Each row is a point on a tangle of strands that fork and nearly touch. The rows are in no order.
Two points are linked if the straight distance between their rows is under 62.6. Some points are linked to none.
k_204: [ -8 -24  70  38  14 -12 -39 -20  42   4  16  28 -24 -32  -6   3  30  10
 -15   4   5  30]
k_378: [  6  50  34  -9   3   2 -17 -25  11  -9 -11  61  -5 -44  19 -19  24   7
   2  29  43  -7]
k_549: [  0  44 -11 -10 -40   5  50  -5  -8 -20 -14  31  13 -20   7 -24   0 -53
 -24  16  31 -11]
k_930: [ 24 -10 -42 -47 -32  -2   9 -48  -7  11  -2  -6   6  17  35 -42 -20  13
   5  19 -17 -45]
k_262: [  6  17  17 -25  -8  33 -23 -49  21  43  39   6 -10  -9  11 -31 -26  26
 -22  21 -42  26]
k_35: [-34  34  13  -1  24  33 -14 -34  37  66  34  13   4  -9 -12 -36 -41   5
 -34   8 -15  50]
k_105: [  4 -24  -9 -37 -11   6  10  11  -1   2  18 -33   2  26  14  18 -24  13
 -10 -28 -39  29]
k_572: [ 24 -25  10   4  -4 -11 -37  -6  22  25  15   5 -42  24 -26  36  34  31
  -1   0 -16  16]
k_519: [ -6  -4  53  57  26   9 -39 -14  25   1   0  21 -15 -37 -13   1  35 -11
  11  20  25   3]
k_275: [-29  33 -40   2   4  -8  24  32 -12  18 -20  20   3  33 -32  16 -17 -11
 -29 -22  31  29]
k_459: [-10 -26   1  -8  31 -19  13  26 -17 -29 -19 -37  28   2  32   2 -15  18
  16 -27 -10  -2]
k_46: [ 19   5 -21  10 -53  -2  25 -15 -11 -30  -2  16  -1 -16  -5 -12  21 -43
  17  20  21 -44]
k_416: [ 16  26 -42 -10 -11 -53  13  33  -9 -33 -22  46  -5   8 -10  14   8   0
  -6  -4  37 -30]
k_99: [-25  28  12 -19   7  20  33  22   0 -16 -13  -6  28 -21   9  -9 -18 -30
 -23 -13   5  36]
k_976: [-27   6 -13  26  23  36 -11 -11  17  53  14 -26  11  29 -21 -13 -40  -2
 -15   4  -6  34]
k_562: [ 44 -15  -2 -14 -44  26 -16 -23  17  36  36 -12 -43  33 -29  19  10  23
 -15   8 -45  12]
k_760: [ 18 -29  -3 -33 -19 -20  11  19 -13 -41  -5 -22   6  -9  25  12   3 -12
  26  -9 -23 -26]
k_837: [ 36 -29 -22  13 -36 -38   0  -3 -13 -25  -7   0 -10   0  -5   3  41 -21
  45  26   3 -72]
k_824: [ 13 -30   4 -32 -20  19   2   3  -2 -10  17 -40   4   3  22   5 -14  -5
   1 -13 -39  14]
k_319: [ 13  10  -1 -36  12   1 -32 -43  16  47  11  21 -19   0  11 -21  -9  59
  -7  20 -24  -2]
k_195: [-30  23 -21 -18  14   4  37   8  -9   5 -30  -5  35   8  24 -40 -41 -21
 -15   0  18   5]
k_613: [ 25  -6  22 -16 -28  14  -5  -5   0 -40   7   2  -9 -36  16   1  26 -17
  22  18  -2 -15]
k_267: [  9   8  10  26 -38  38   0  -5   7  10  18  18 -38  -3 -45  26  23 -27
   1  12  14   7]
k_282: [ 40 -22   5  -3 -26 -18 -21  -4  -2 -33  -4   1 -16 -14  10   1  46  -9
  53  32  -9 -58]
k_720: [ 28  46   3 -39 -23   0 -11 -42   0 -10  -3  52 -15 -23  16 -30  19  19
   3  38  18 -23]
k_421: [-21  41  17 -34  38   1  21  17  14  14  -3  20  18 -13  10 -16 -29  14
 -48 -17   5  58]
k_127: [ 14  21 -15  10 -44  50   2 -39   4  46  19  13 -33  20 -42  -5   3  -7
  -8  33   5  -7]
k_615: [-11 -10  16  33   5  22   3  -5 -10 -34 -16 -23  25 -31  29 -24   9 -35
  42  15  20 -44]
k_816: [-20 -12  23  49  13  53 -13  -9  21  31  23 -36   9   1 -14   4 -21 -25
 -11  -3 -15  49]
k_199: [-10  39   0 -11 -14  41   8 -13  21  46  27  16 -10   7 -24  -5 -26  -4
 -30   6  -2  44]
k_846: [ 22  10  38 -50  -5  -3  -9  -5  10 -35   9  25   6 -45  40  -9  12   6
  -6   9  -8  12]
k_655: [  6 -23 -48  11 -24 -62  29  20 -27 -29 -21   7   7  15  -5  20  12 -23
  15 -13  12 -52]
k_779: [ 26  -3 -45  16 -46   8  14 -49 -11  33  -4   1 -22  42 -40 -18   7  -8
   8  40   9 -53]
k_804: [-24  14 -17  13  39   1 -12 -21  -4  20 -34  -1  27   8  17 -44 -31  26
  13  18  25 -28]
k_96: [-27 -35  17  21  29   6   4  36  -9   5  14 -44  22  14   1  20 -23  -1
  -7 -48 -28  59]
k_271: [ -7 -44  25  25  42 -30 -34  10  11  15   5  -8 -14  20  -9  20  13  43
  -9 -34 -16  39]
k_122: [  1  22 -24   6 -36 -23  47  27 -14 -41  -6  23   1 -17 -14  12  11 -52
  -7  -6  24 -26]
k_25: [ -9 -23 -40  -4  44 -36 -12  16 -20  10 -29 -16   6  48  -2   5  -1  53
  14 -19  -4  -9]
k_831: [-23  33  28 -17  17   9  18  29  19   9   4  18   8 -17  -4   7 -16  -8
 -51 -23   3  66]
k_703: [ -8  34  19 -14   9   4  22   4  -8 -41 -23  22  31 -41  37 -26   5 -24
  -2  11  24 -10]
k_150: [ 24 -14 -20  13 -18   0 -14 -19   5   4 -16  -6 -18  11  -5   2  26   4
  32  26  -1 -47]
k_660: [ -1  11  18  12   7 -14  -3  36   1 -36  -1  20  -6 -32  -4  34  32 -15
   9  -4  19  -3]
k_228: [  3  23 -27 -40  -2   8 -11 -48  -1  38   8   3   3   4  21 -43 -40  45
  -3  20 -29 -17]
k_480: [ -8 -34 -37  13 -20 -46  36  19 -25 -31 -11 -24  17   8   4  20   4 -44
  23 -18   3 -47]
k_457: [-19  35 -48 -14 -15 -12  31  12 -11  14 -18  31  -7  31 -28   8 -22  -8
 -26  -5  30   3]
k_154: [ 30   8  50 -21  -5 -30 -24  22  18 -48  26  45 -25 -52   5  19  43  -1
   1   4   6   7]
k_67: [-24 -46  28  38  57 -27 -11  26 -19 -10   0 -37  16   2  -5  22  16  24
   6 -47 -14  34]
k_115: [-31  28 -21   7  21   9  26   1 -11   2 -33  -1  42  -4  25 -44 -26 -29
   5  13  33 -18]
k_998: [ -5 -22 -32   5 -12 -30  11  30 -20 -17 -13 -11  -6  21  -9  33  12  -1
  14 -19   1 -19]
k_507: [ 24  -8 -10  -1 -25  50  -7 -45   2   6  24 -36  16   7  28 -37 -22  -6
  10  32 -35 -28]
k_79: [ -1 -23 -20 -24  22 -54   6  47 -24 -41 -16 -10  10   9  19  25   2  28
  12 -30  -9 -16]
k_750: [ 32 -26 -37 -11  -3 -41 -22   3  -7  10 -22  -8 -21  48  -3  19  22  40
  24   7 -10 -43]
k_258: [-18 -23 -13  22 -16 -13  30  20 -25 -34  -5 -29  22 -11  13   7  -3 -50
  29 -10   3 -31]
k_64: [ 29 -37 -22 -34 -24 -40   5   0 -14 -33  -8 -19   1   8  31  -4   6   4
  31   9 -14 -50]
k_878: [-18  15 -29 -39   8  -3  12   5  -5  26  -7  -5   5  28  -1  -8 -42  22
 -22 -14  -9  25]
k_934: [ 31  -1  -3 -41 -16 -39  -3  27  -1 -43   1  26  -7 -13  13  17  18  17
  12   2   2 -19]
k_139: [ -3 -25   0 -14 -23  -2  19  36 -19 -26  29 -35  -9   0  -8  53   7 -25
   9 -39 -38  15]
k_509: [ -9  -1  14  48  -4  24   0   3  -4 -21  -3 -10  -3 -30  -7  12  22 -44
  36  16  14 -26]
k_7: [  4  22  10  -2  20 -38  -8  41   7 -38  -9  41  -5 -23 -10  32  23  13
   3  -9  28  -9]
k_246: [-21 -22   0  61  46  -5 -26  17 -13  20 -21 -15   2  22 -26  18  14  10
  27 -17  14   4]
k_111: [ 10  25 -13 -41 -43  18  35  -7  -4  -8   5  16  -3   1   5 -10  -7 -20
 -21   4   0   8]
k_318: [ 15  17 -13  11 -21  35 -18 -39  16  62  24   1 -29  32 -42  -7  -9  18
  -5  26 -12   0]
k_178: [-29   3 -51   8  12 -24  28  48 -33   2 -18 -14  19  40 -19  21 -17  -5
  -7 -38  10  15]
k_103: [ 17  -2  12 -19  -6  -2   0  -6  -6 -31  -8   2   9 -28  33 -14  13  -2
  26  15  -2 -25]
k_629: [-28  23  -8  14  17   2  11  32  -5  14 -10  13  -3  14 -28  33  -4  -8
 -19 -24  18  41]
k_965: [-10 -17 -15 -36 -13  -1  26  29 -14 -24   3 -23  16  14  14  15 -22  -7
  -9 -28 -20  23]
k_626: [-15  40  42  -1  14   9   7  19  28   2   1  39  -6 -31  -8  13   4 -13
 -45  -7  18  56]
k_380: [ 20  15  42   4  -8  17 -49 -44  36  23  14  44 -32 -27   0 -14  32  16
  -2  37   9   6]
k_542: [ -1 -12 -11   4   6 -33   1  45 -20 -38   0  -2  -4  -6 -11  41  24  -1
  10 -26   1  -9]
k_584: [-10   1  38  10  16 -13 -12  19  21   5  14  24 -18 -14 -15  32  13   7
 -32 -21   1  55]
k_587: [ 10   4 -27  18 -36 -17  19   0 -13 -20 -17  21 -12   5 -18   4  18 -32
  18  10  31 -48]
k_599: [ 33  -8  33  -3  -5   6 -36 -21  14 -12   3   8 -15 -21  19 -11  29  12
  27  31  -7 -22]
k_807: [ 21 -10 -56 -33 -42 -15  32 -49 -13  20  -2  -2   7  30  12 -39 -24  -2
  -3  23  -5 -47]
k_749: [-11   5 -26  20  12  14  -8  -7   2  33 -14  -2  -4  25 -21   0 -10   5
   5  12  12  -6]
k_867: [-13  19   1  11   5  10   2   8  -4 -11 -26  15   0 -11  -2  -2   0 -11
  10   5  33  -7]
k_691: [-23 -32  35  53  24  26 -23  -4  20  19  19 -32   4   2 -10  12  -7 -12
 -11 -16 -22  46]
k_174: [ -2  40  32  17   6  11 -14  -5  14 -14 -19  46  -8 -44  -1  -1  25  -9
   2  26  40   4]
k_158: [-18   1 -61  23 -25 -15  34  23 -21  11 -13   1  -1  42 -42  22  -9 -33
  -5 -22  22  -6]
k_512: [  8 -14  36  44  40  19 -45 -34  15   8  -2 -20   9 -10  18 -26   4  17
  23  32   3 -21]
k_848: [ 35 -34   4  12  12 -33 -44   4  13  27   6  -4 -42  36 -20  41  40  53
  12  -3 -30   6]
k_263: [  1 -23  20 -11 -12   5   7  23   3 -15  23 -28  -4 -12  -2  38   8 -12
  -1 -27 -31  29]
k_305: [  3   5  10 -17 -36  30  28  12  -8 -32  12 -17  11 -22  22  -2   0 -43
  -2  -8 -14   6]
k_148: [ 13  10  67 -33  21  -4  -9  -4  13 -39   3  13   8 -57  50 -17  10  10
 -11  -1  -8  31]
k_618: [ -7  21 -23 -59   6  -9   3 -30  -3  29 -10  15   7  -2  31 -40 -32  55
  -4  11 -14 -17]
k_283: [ -9  10  37 -20   3  20  19  24   3 -20   6  -6  18 -33  15   6 -11 -24
 -22 -19 -11  44]
k_358: [-32 -13  49  35  45  -9 -23  -5  31  29   5  15  -5  -4 -11 -14  -8  20
 -38 -16   5  55]
k_737: [ 14 -16  12  -6  36 -32 -25   8   2   2  -3   9 -16  16   3  21  11  48
   8  -7  -4   6]
k_771: [ -1   5 -11 -46   9 -14   1   4  -4  11  -4   5  -2  16  13  -2 -25  39
 -11  -9  -9   8]
k_386: [  7  -6  24  38  14 -20 -31  20   7 -29  -1  18 -17 -31 -17  21  51 -10
  48  14  20 -31]
k_302: [ 10  16  22 -22   1  -6   2  29   6 -35   1  21  -1 -33  10  22  13   0
  -5 -12   9  14]
k_614: [ 23  -7 -30 -39 -34 -51  38  27 -12 -53  -6  16  10 -12  18  10   1 -13
  -7 -14  10 -28]
k_412: [  2  14 -52 -25 -24  22  10 -43 -10  48  14  -6  -3  31 -12 -40 -41  14
  -8  23 -19 -28]
k_492: [-13   1  16  49  26 -29 -16  37 -11 -30  -6  15  -8 -23 -28  39  44 -14
  41  -7  29 -31]
k_553: [ -8  22 -42 -14   3  16 -11 -46   5  58   7   4   7  14  -5 -41 -37  39
  -2  25 -18 -22]
k_287: [ 36 -20  10   0 -29   7 -33  -7  16  30  30 -17 -51  33 -34  38  27  22
  -6   6 -37  15]
k_197: [-12 -13 -32  15 -10  10  13  10 -15  16   1 -27   4  32 -18  12 -10 -20
  10 -13  -1   1]
k_162: [ -7 -40 -14  27   9   2  -4   8 -14  -9 -10 -57  19  17  17   3   4  -5
  35 -11 -20 -32]
k_527: [-11  15  43 -14  20   8  -2   8  12  -8  -3   6   6 -26  20  -1  -7   4
 -19  -9  -4  36]
k_501: [ 55   3  16 -54 -50 -11   0   5   7 -46  25  29 -27 -23   7  13  37  -6
  13  11  -8 -13]
k_537: [  1  30   1 -20 -30  34  11 -14  10  37  21  32 -34   4 -38  19  -4   3
 -35   7   9  31]
k_427: [  5  -6  32 -11  34 -25 -25   6  13 -13  -9   9 -10 -15   8  12  10  33
  -3  -4   4  16]
k_677: [  0   2  37  20  30  13 -41 -43  20  17  -5   5   5 -27  23 -32  -2  25
   8  29   2 -12]
k_409: [-25 -28  40  30  59  -4  -8  23  -5  -4  -5 -27  23   1   4   0 -10  14
  -1 -33  -3  32]
k_308: [ 24  45   3 -39 -43  24   2 -40   4   7  16  46 -21 -18  -5 -25  10   5
 -14  30  15  -8]
k_999: [ 24   4  22  18  -4  23 -33 -32  15   3  -3  14 -13 -18   8 -11  29   2
  33  40  15 -34]
k_34: [ 51   4  12 -39 -33 -17 -19  -2  10 -25  13  46 -38 -18  -8  16  41  19
   4  25  -1 -16]
k_247: [ 17 -19  21  33   9   0 -28   1   5 -13  -4  -4 -11 -15  -6  13  38  -4
  41  21   6 -31]
k_62: [ 20 -12 -13 -24   7 -49   0  29 -16 -43 -16   4   0  -7  17  11   9  16
  19  -9   6 -34]
k_773: [ 11  46  -8 -17 -48  30  25 -35  -5   5   7  39 -16  -6 -14 -23   5 -20
 -18  36  26 -10]
k_530: [ 20  -5  17 -15 -27  53 -11 -35   7  -2  33 -30  11 -13  31 -23 -14 -11
   4  25 -31  -1]
k_790: [-16  27  18 -18  -4  24  -5 -32  31  59  37  24 -13  -4 -18 -15 -25  12
 -47   3 -15  55]
k_126: [ 27 -22 -13 -22 -40  11   4 -12  -2 -12   7 -18 -11  10   5   1   7  -9
  16   6 -22 -32]
k_3: [ 17  33  26 -39   4  -4 -21 -31   7 -10  -4  44  -8 -40  31 -32  19  30
   5  36  19  -5]
k_891: [-27   5   7  13  24  -9  20  44 -14  -8   1  -4   4   4 -15  33  -3  -8
 -20 -44   4  51]
k_56: [  6  -4  -9 -22  23 -19 -24  -7   5  29  -6   7 -14  27   6   6  -7  51
  -7   4  -9   2]
k_138: [-12  -1  -6  -9   2  34   6  -9   1  15  10 -24  10   8  10 -13 -31  -4
  -4   2 -14  17]
k_375: [-22 -31  40  17  49 -35 -23  15   8   3   1   2   1   3  -4   4   5  36
 -26 -37  -3  60]
k_987: [-31  -1  44  33  48  15 -17 -15  33  36   6   3  16 -16  -5 -32 -26   0
 -32  -1   3  52]
k_913: [  6   5 -48   4 -33 -18  20 -11 -11   8 -22  17 -13  26 -28   3   8 -12
   2  10  29 -38]
k_667: [ 24  22  11 -56   1 -36   8  27   1 -49  -7  35   1 -28  34   3   8  18
  -7  -5   8 -10]
k_946: [-10  23  52 -21   0  42  18   1  18  -5  14  -4  18 -42  31 -21 -15 -29
 -27  -6 -15  50]
k_112: [-37 -28  35  77  59  11 -24   7  10  29  11 -35  22   3 -22  -6 -10   3
   0 -25   7  43]
k_240: [ -4   8 -61   4 -22  35  -1 -41  -1  64  30 -23   1  47 -34 -35 -43   8
  -5  25 -22 -18]
k_670: [ -8 -23 -28  -1 -32 -11  38  39 -25 -31  14 -30   2  10 -10  44   4 -40
   7 -32 -25  -1]
k_536: [ 24 -39   6  14  30 -30 -48  -4  11  29   2 -28 -17  43  -3  24  24  61
  15  -7 -25  -3]
k_165: [ 29   4   8  -3 -48  10   8 -13  -6 -32   4  16 -16 -24  -1  -2  33 -33
  26  22  13 -30]
k_984: [ 13  26 -16 -33 -45  21  25  -8  -1  11  17  23 -23   8 -25   4 -11  -3
 -26   2  -2  16]
k_301: [ -4   1  39  54  16  31 -20  -6  10  -5  -6  -1  -4 -32 -12   6  21 -27
  23  18  24 -10]
k_623: [  6  18 -36  15 -19  45 -16 -37   7  72  31 -20 -10  43 -43 -14 -32  10
  -9  32 -26  -1]
k_325: [-20  12  18  31  -8  57  -1 -17  22  34  27 -11  -4  -3 -19   2 -22 -33
 -17  12   0  43]
k_797: [-26  -6  -4 -14  32 -24  28  39 -17 -34 -30 -23  37  -2  26  -4 -16  -5
   5 -26   4   2]
k_675: [ -4  13   6  27 -18  31   4 -11  -3  -5  -6  15  -1 -19  -3  -3  10 -35
  18  14  27 -15]
k_595: [-20 -23 -33   5  49 -18 -14  10 -21  25 -15 -34  13  47   1  -3 -27  46
   6 -21  -8  12]
k_955: [-27  16  -8  24  45  11   0  -6  -4   9 -34   2  27  -4  12 -40 -28 -10
   9  13  40 -20]
k_399: [-10  -9   4   1 -16  13  29  20 -19 -39  10 -29  21 -29  21   5   5 -47
  17  -8 -11 -14]
k_564: [ -7 -13  20  33  33  21 -25 -14   2   2 -16 -25  25 -14  24 -31 -10   3
  26  23   6 -26]
k_404: [-25  41 -33 -29  21 -24  29  33  -5   0 -30  26  13  14   1  -4 -30  13
 -38 -18  28  12]
k_51: [ 32 -28  25   7  -4  -3 -32  -6   8 -19   0 -12  -9 -18  16   5  38   5
  47  19 -17 -32]
k_652: [-13   7  -6  48  22 -37 -13  44 -16 -23 -14  27 -13  -4 -39  44  37   1
  15 -13  36 -17]
k_288: [ 30  -5 -47  -5 -51   3  27 -57  -8  32   2  -5 -10  34 -14 -35 -12  -7
   3  34  -2 -51]
k_147: [ 25   4  43  23  -8  23 -37 -25  23   6  12  28 -32 -33 -10   4  40   0
  17  38  12 -12]
k_803: [-14  11  71  22  30  12 -21 -20  34   0   4  19   7 -42  20 -23   7  -2
 -24   5  10  32]
k_470: [-29 -28  -3  13  50  -3   3  31 -14   5   0 -50  39  22  10  -1 -32  18
   1 -47 -21  45]
k_635: [ 15 -20 -40  19 -23   8   4 -29  -4  18  -9 -33   8  38   0 -22  -8 -15
  22  31 -10 -57]
k_747: [ -1 -27 -28  24  -4 -19   7   8 -18 -10 -20 -29  13  22   1   7   5 -12
  24  -8  -1 -33]
k_828: [-26  14 -38 -35   1 -11  46  14 -12   8 -16 -13  26  29   7 -20 -44 -16
 -21 -17  10  16]
k_442: [ 23  22 -14 -24 -23  28 -11 -63   2  28   9  14 -11  -1  16 -39   1  30
   9  43 -18 -37]
k_793: [ 19 -37   9 -15 -25  17  -5  13   3  -8  31 -38 -19   3   2  35   9  -4
   7 -14 -47  11]
k_541: [-18  25  28  13 -11  35  11   7  12   5  11  15  -5 -23 -17  15  -4 -38
 -22  -8  11  41]
k_431: [  7 -23  -3 -40 -33 -11  34  23 -15 -38   8 -26  10  -7  21  17   0 -13
   2 -21 -29  -1]
k_830: [-30  -1 -36  30  42  16  -8   3  -5  51   2 -32  21  44 -18 -19 -43  10
  -3 -13  -3  33]
k_314: [-11  47 -20  -6 -13  19  20 -23  -1  20 -20  30   9  -4   4 -33 -15 -11
  -7  27  34 -10]
k_382: [-24 -16  11  53  80  -3 -31  -6  -8  31 -25 -24  28  16  -2 -27 -21  33
  15  -4  14   0]
k_420: [-32 -41  16  47  27   9  -3  31 -10   6  18 -54  11  15 -12  35   5  -4
   7 -46 -29  44]
k_601: [ 18  14  11 -25  -1  17 -34 -58  11  30  17   9 -11 -14  19 -30  -2  42
   2  31 -21 -13]
k_510: [ 30  -9  -9 -27 -42  25   1 -35   2  14  13 -21 -10  17   7 -15 -10  10
   3  17 -28 -18]
k_72: [  3  12  38 -19 -16  43   6 -18  16  -6  27  -9  -1 -25  20  -7 -12 -24
 -22   0 -19  37]
k_133: [ 26  10   7  11 -45  45  -8 -23  10  24  29  11 -39   5 -36  11  12 -12
 -11  20  -2   9]
k_346: [-16  -9  -6  46  20  16 -21   2   2  30  -7  -3  -9  26 -29  15   4   5
  11  -1  11   3]
k_889: [-11 -11 -24  -2 -25  29  19  -3  -9   6   2 -34  13  17   2  -7 -29 -28
   7   1 -12  -8]
k_290: [ 21   3 -37 -25 -35 -41  24  24  -9 -35  -6  27 -15   7  -9  20  13 -17
  -5  -8  14 -34]
k_82: [ 24 -27 -35   8 -30 -54  12  16 -15 -30 -12   8  -3  10 -15  20  33 -30
  34   8  14 -68]
k_238: [-14  -2 -26  25 -30 -25  29  43 -29 -40  19   0  -6  -4 -39  52  29 -51
  15 -24  11 -30]
k_495: [-14 -32  -5   6  47 -51  -2  51 -32 -39 -17 -26  16   6   7  24  13  25
  28 -37  -4  -7]
k_701: [-10  12  14  18 -14  27   2  11   9   6  11  14 -24  -3 -31  33   5 -23
 -10  -5  16  26]
k_683: [ 16 -18 -39 -39 -30 -49  35   9 -21 -40 -13  -4  10   5  24   1 -11 -19
   4  -6 -10 -31]
k_774: [ -4  42  26  -3  -8  15  20  24  10 -17   1  28  -6 -27 -16  25  10 -27
 -27  -9  21  32]
k_69: [ -3 -20 -39  15 -44 -18  38  29 -25 -25   7 -15  -5  11 -28  40  18 -49
   8 -21   1 -29]
k_627: [ -8 -41   5  17  40 -28  -9  42 -20 -10   3 -34   7  17  -3  37  16  30
  12 -47 -25  30]
k_140: [-19  -8  22  26  27  15  -5   2 -13 -25 -19 -29  27 -23  27 -19 -10 -16
  27   0   9 -19]
k_753: [ -1 -14 -51 -33 -23 -20  33   4 -17  -2 -16  -8   5  30  10  -1 -21  -5
 -15 -14  -1 -14]
k_307: [-13  19   4 -13  -4  34  22   3   3   2  -4 -10  21  -9  13 -20 -25 -24
  -8  -3   1  20]
k_16: [-21  -9  31  13  34  -9 -19   6  21  25  11   8  -6   4 -14  14  -4  27
 -27 -24  -2  60]
k_600: [ 10  28   5 -45 -47  25  40   1  -3 -34  17   6   9 -25  26 -10  -6 -42
 -21  -1  -9  15]
k_842: [-19   2 -46   9 -13 -25  28  44 -24  -9  -7   4   2  33 -37  40  -3 -19
  -8 -37  13   8]
k_944: [ -3   2  18  -9  12  25 -24 -30  25  34  22   2  -9  -1  15 -12 -21  23
 -20  10 -21  23]
k_216: [ 32 -14 -14 -25 -46  31   6 -24   7  23  27 -17 -26  28 -20   6  -5  12
  -8  11 -29  -2]
k_438: [ -7   8  -1 -26  17 -30  33  37 -14 -47 -25  -1  28 -18  33  -5 -14 -10
  -8 -19   7 -10]
k_870: [-23 -12  29   4  43 -12   7  32  -5 -11  -6 -16  17  -7  -2  12  -3   0
 -14 -44  -6  50]
k_532: [ 42  -1   6 -13 -38  -2 -18 -11   8  -5  15  26 -50  -1 -29  27  34   9
   8  24  -5 -18]
k_118: [-11  29   9 -33  22 -17  25  41  -4 -43 -22  17  23 -26  19   5  -6  -4
 -25 -24  15   9]
k_332: [-11  -5  56  -4  44 -20 -11   8  11 -17  -6  10  13 -26  15  -3   1  19
 -19 -15   3  34]
k_810: [ 10 -26 -40 -16 -39 -22  38  -8 -14 -15 -12 -20  17  12  18  -6 -10 -31
   2 -11  -7 -27]
k_222: [-10  39 -24  -1 -24 -15  47  17  -5 -31 -21  28  24 -13   2  -5  -4 -47
 -20  -6  36 -11]
k_756: [ -3  10  30   8 -23  63   8 -21  16  18  32 -12   3 -17   8 -11 -25 -37
 -17   5 -19  40]
k_557: [ 20  12 -34  13 -55  33  17 -36  -3  32   5  15 -27  31 -51 -10   3 -12
   4  36  16 -28]
k_306: [  1  15  47  -2  23  16 -34 -52  25  22  14  15   2 -30  28 -39  -4  30
  -9  27  -9  12]
k_230: [-17   7  35  15  25  31 -17 -23  24  25   9   0   5 -13   6 -21 -20   3
 -18   9  -2  36]
k_104: [  2  25  29 -14  20   1  -4  -4   3 -33 -26  25  18 -41  38 -34   5   8
   8  17  26  -9]
k_622: [-14 -28  -5  15  18 -29  -3  45 -27 -23   8 -23  -7  10 -13  50  24   6
  21 -39 -17  11]
k_394: [ -7  11 -26  13 -21 -29  29  45 -24 -39  -4  18  -4 -11 -24  34  21 -33
   2 -16  24 -26]
k_32: [-32 -14 -37  27  16  16   4  13 -11  31  -3 -40  19  38 -15  -3 -29  -6
   5 -16  -1  16]
k_925: [-10  47  27  14  -2  11   4  22  13 -21 -12  48  -8 -37 -16  15  24 -30
 -15   8  43  11]
k_977: [-15  22 -29  -2  -4  20  11 -14  -5  30  -7  10  -1  21 -13 -21 -25  -8
  -6  12  20 -10]
k_156: [  9 -16 -22  20 -20  38  -5 -36   0   7   0 -39  20  17  16 -30 -19 -19
  16  30 -16 -41]
k_234: [-27  19  -1  10  17  45  -3 -22  25  59  31 -13  12  12 -21 -26 -48 -11
 -26   5  -7  53]
k_415: [ -5 -36   2   4  23   0 -10  22 -11 -14  -2 -41  13   7  17   7  -1  10
  19 -21 -20  -2]
k_231: [  3  19 -14  -2  13 -53   3  45  -5 -46 -27  40  -2 -13  -2  22  16   3
   7  -9  36 -35]
k_985: [ 40  18  24 -58 -33 -11   1   8   2 -51  19  34 -11 -41  33   3  24  -1
  -2   8 -10   4]
k_926: [-10  17  37 -19  35  -7 -35 -46  26  35   7  30   7 -28  20 -47 -16  58
 -22  17 -13  20]
k_496: [ 11 -26 -40 -18  23 -51 -17  18 -15  -3 -28  -6  -8  40  -2  18  15  45
  21 -13  -2 -26]
k_901: [-23  -8  32  50  47  19 -21  -4  11  21 -14  -2   7  -2 -10 -11 -14   7
   0   0  18  14]
k_245: [ 22 -19 -47  11 -11 -28 -16 -16  -7  29 -25 -17 -19  57 -11   1  13  29
  17  17  -2 -52]
k_42: [ -2  38   3 -13 -24  16  37  -9 -10 -28 -14  24  30 -35  34 -37   2 -45
 -13  17  26 -19]
k_468: [-11 -41  10  48   4  22 -10  20 -10   5  23 -54   2   9 -11  34  15 -15
  18 -25 -32  15]
k_919: [ -7  12   9 -32  34 -14 -25 -41  12  38  11  25  -2 -10  19 -28 -23  66
 -21   9 -21   9]
k_479: [ -2 -25  69  54  31 -12 -52 -23  36   4  -1  13 -13 -35  -1  -6  37  14
   7  14  17   5]
k_241: [-17 -17 -13 -12  56 -12   0  17 -11  12  -8 -33  24  31  15  -6 -37  45
  -8 -34 -17  34]
k_102: [-14  31  12 -46  31 -16  23  34  -1 -18 -17  12  25 -15  21  -9 -23  11
 -42 -25   6  37]
k_633: [-12  -1 -51 -39 -13 -11  32  16 -13  10  -8 -10   9  41  -4   1 -35   3
 -24 -26  -7  16]
k_869: [-17 -17  56  21  15 -21 -31   0  41  13  12  34 -26 -16 -21  15  26  14
 -36 -10   5  52]
k_465: [-25 -37  32  78  37  13 -34  10   8  21  18 -30   5   6 -20  15  14  -5
   4 -18  -9  41]
k_279: [ -5  25  50 -27  33   5   1 -11  13 -24 -11  18  21 -52  48 -36  -1  12
 -10   6   8  16]
k_226: [ 11  16  15 -32 -26  46  -6 -44  13  20  32 -10  -5 -14  22 -23 -18   4
 -11  20 -22  11]
k_265: [-14   3   5  55  30 -26 -21  37  -4   1 -10  26 -19   7 -41  48  36  11
   1 -20  30  13]
k_189: [  3 -31  -4  43  -9  23 -15   9  -3   8  15 -50  -7  23 -19  26  21 -14
  26  -5 -25 -11]
k_843: [ 13 -27 -57  24 -20  -9   0 -19 -11  28 -20 -27  -1  55 -15  -5   1  -2
  17  15  -2 -57]
k_5: [  5  -2  -7 -13   0   3  -4 -18  -6 -12 -16   1  19  -8  37 -31 -12   8
  14  15   5 -26]
k_65: [ 18  25  11 -47   6 -26   7  23   4 -28  -5  29 -10 -20  17  16   2  25
 -26 -11   3  19]
k_59: [  3  30 -24   2 -43  23  28 -33  -6  13  -5  21   2   0  -9 -29  -9 -33
  -7  33  28 -22]
k_75: [ 29 -38 -29 -15 -31 -13   6 -10 -10  -9 -10 -28  -2  25  14  -6   6  -2
  24  10 -20 -48]
k_854: [-10   2 -17  -5  27 -14   1 -16 -11   1 -35   2  19   3  33 -32 -17  17
  19  15  17 -34]
k_39: [-29 -24   3  71  63   2 -22  17 -12  23  -6 -36  21  23 -17   6  -3   8
  11 -24   6  31]
k_84: [ 27   5 -34 -42 -34   6   0 -59  -7  29   6   8  -8  15   8 -41  -7  32
   5  33 -21 -51]
k_651: [  9 -49  24  17  47 -39 -49   3  15  22  -1 -29  -6  34   6  12  12  68
  -3 -27 -35  21]
k_887: [ -8   3 -67  17 -20 -40  30   5 -20   7 -30  13   1  46 -31  16  -6 -15
  -4  -7  29 -32]

A fork is a point with three links, a tip a point with one. Leave the first point through the second and follow the links. Name the first fork or tip that comes.
k_998, k_747 | k_774
k_807, k_930 | k_615
k_64, k_75 | k_16
k_480, k_258 | k_283

Follow the links from the first point to the second, and from the first to the third. Name the last point that the two ways share.
k_633, k_258, k_325 | k_283
k_156, k_562, k_509 | k_16
k_479, k_530, k_69 | k_16
k_831, k_756, k_306 | k_774
k_614, k_465, k_842 | k_633
k_691, k_830, k_62 | k_283
k_613, k_79, k_138 | k_633
k_870, k_378, k_127 | k_774

Name the points in between on the shortest way along the links from the first point to the second, in order.
k_878, k_178 | k_633 k_828 k_195 k_115 k_955 k_804 k_854 k_5 k_103 k_613 k_165 k_46 k_587 k_913 k_887 k_158 k_842
k_230, k_96 | k_944 k_262 k_226 k_530 k_507 k_156 k_635 k_843 k_245 k_750 k_496 k_25 k_595 k_241 k_470
k_238, k_16 | k_69 k_670 k_139 k_263 k_793 k_824 k_105 k_965 k_431 k_760 k_64 k_75 k_126 k_510 k_216 k_562 k_287 k_572 k_848 k_536 k_651 k_271 k_375
k_854, k_35 | k_804 k_955 k_115 k_195 k_828 k_633 k_878 k_771 k_56 k_737 k_427 k_332 k_527 k_283 k_99 k_307 k_138 k_889 k_197 k_32 k_830 k_976 k_234
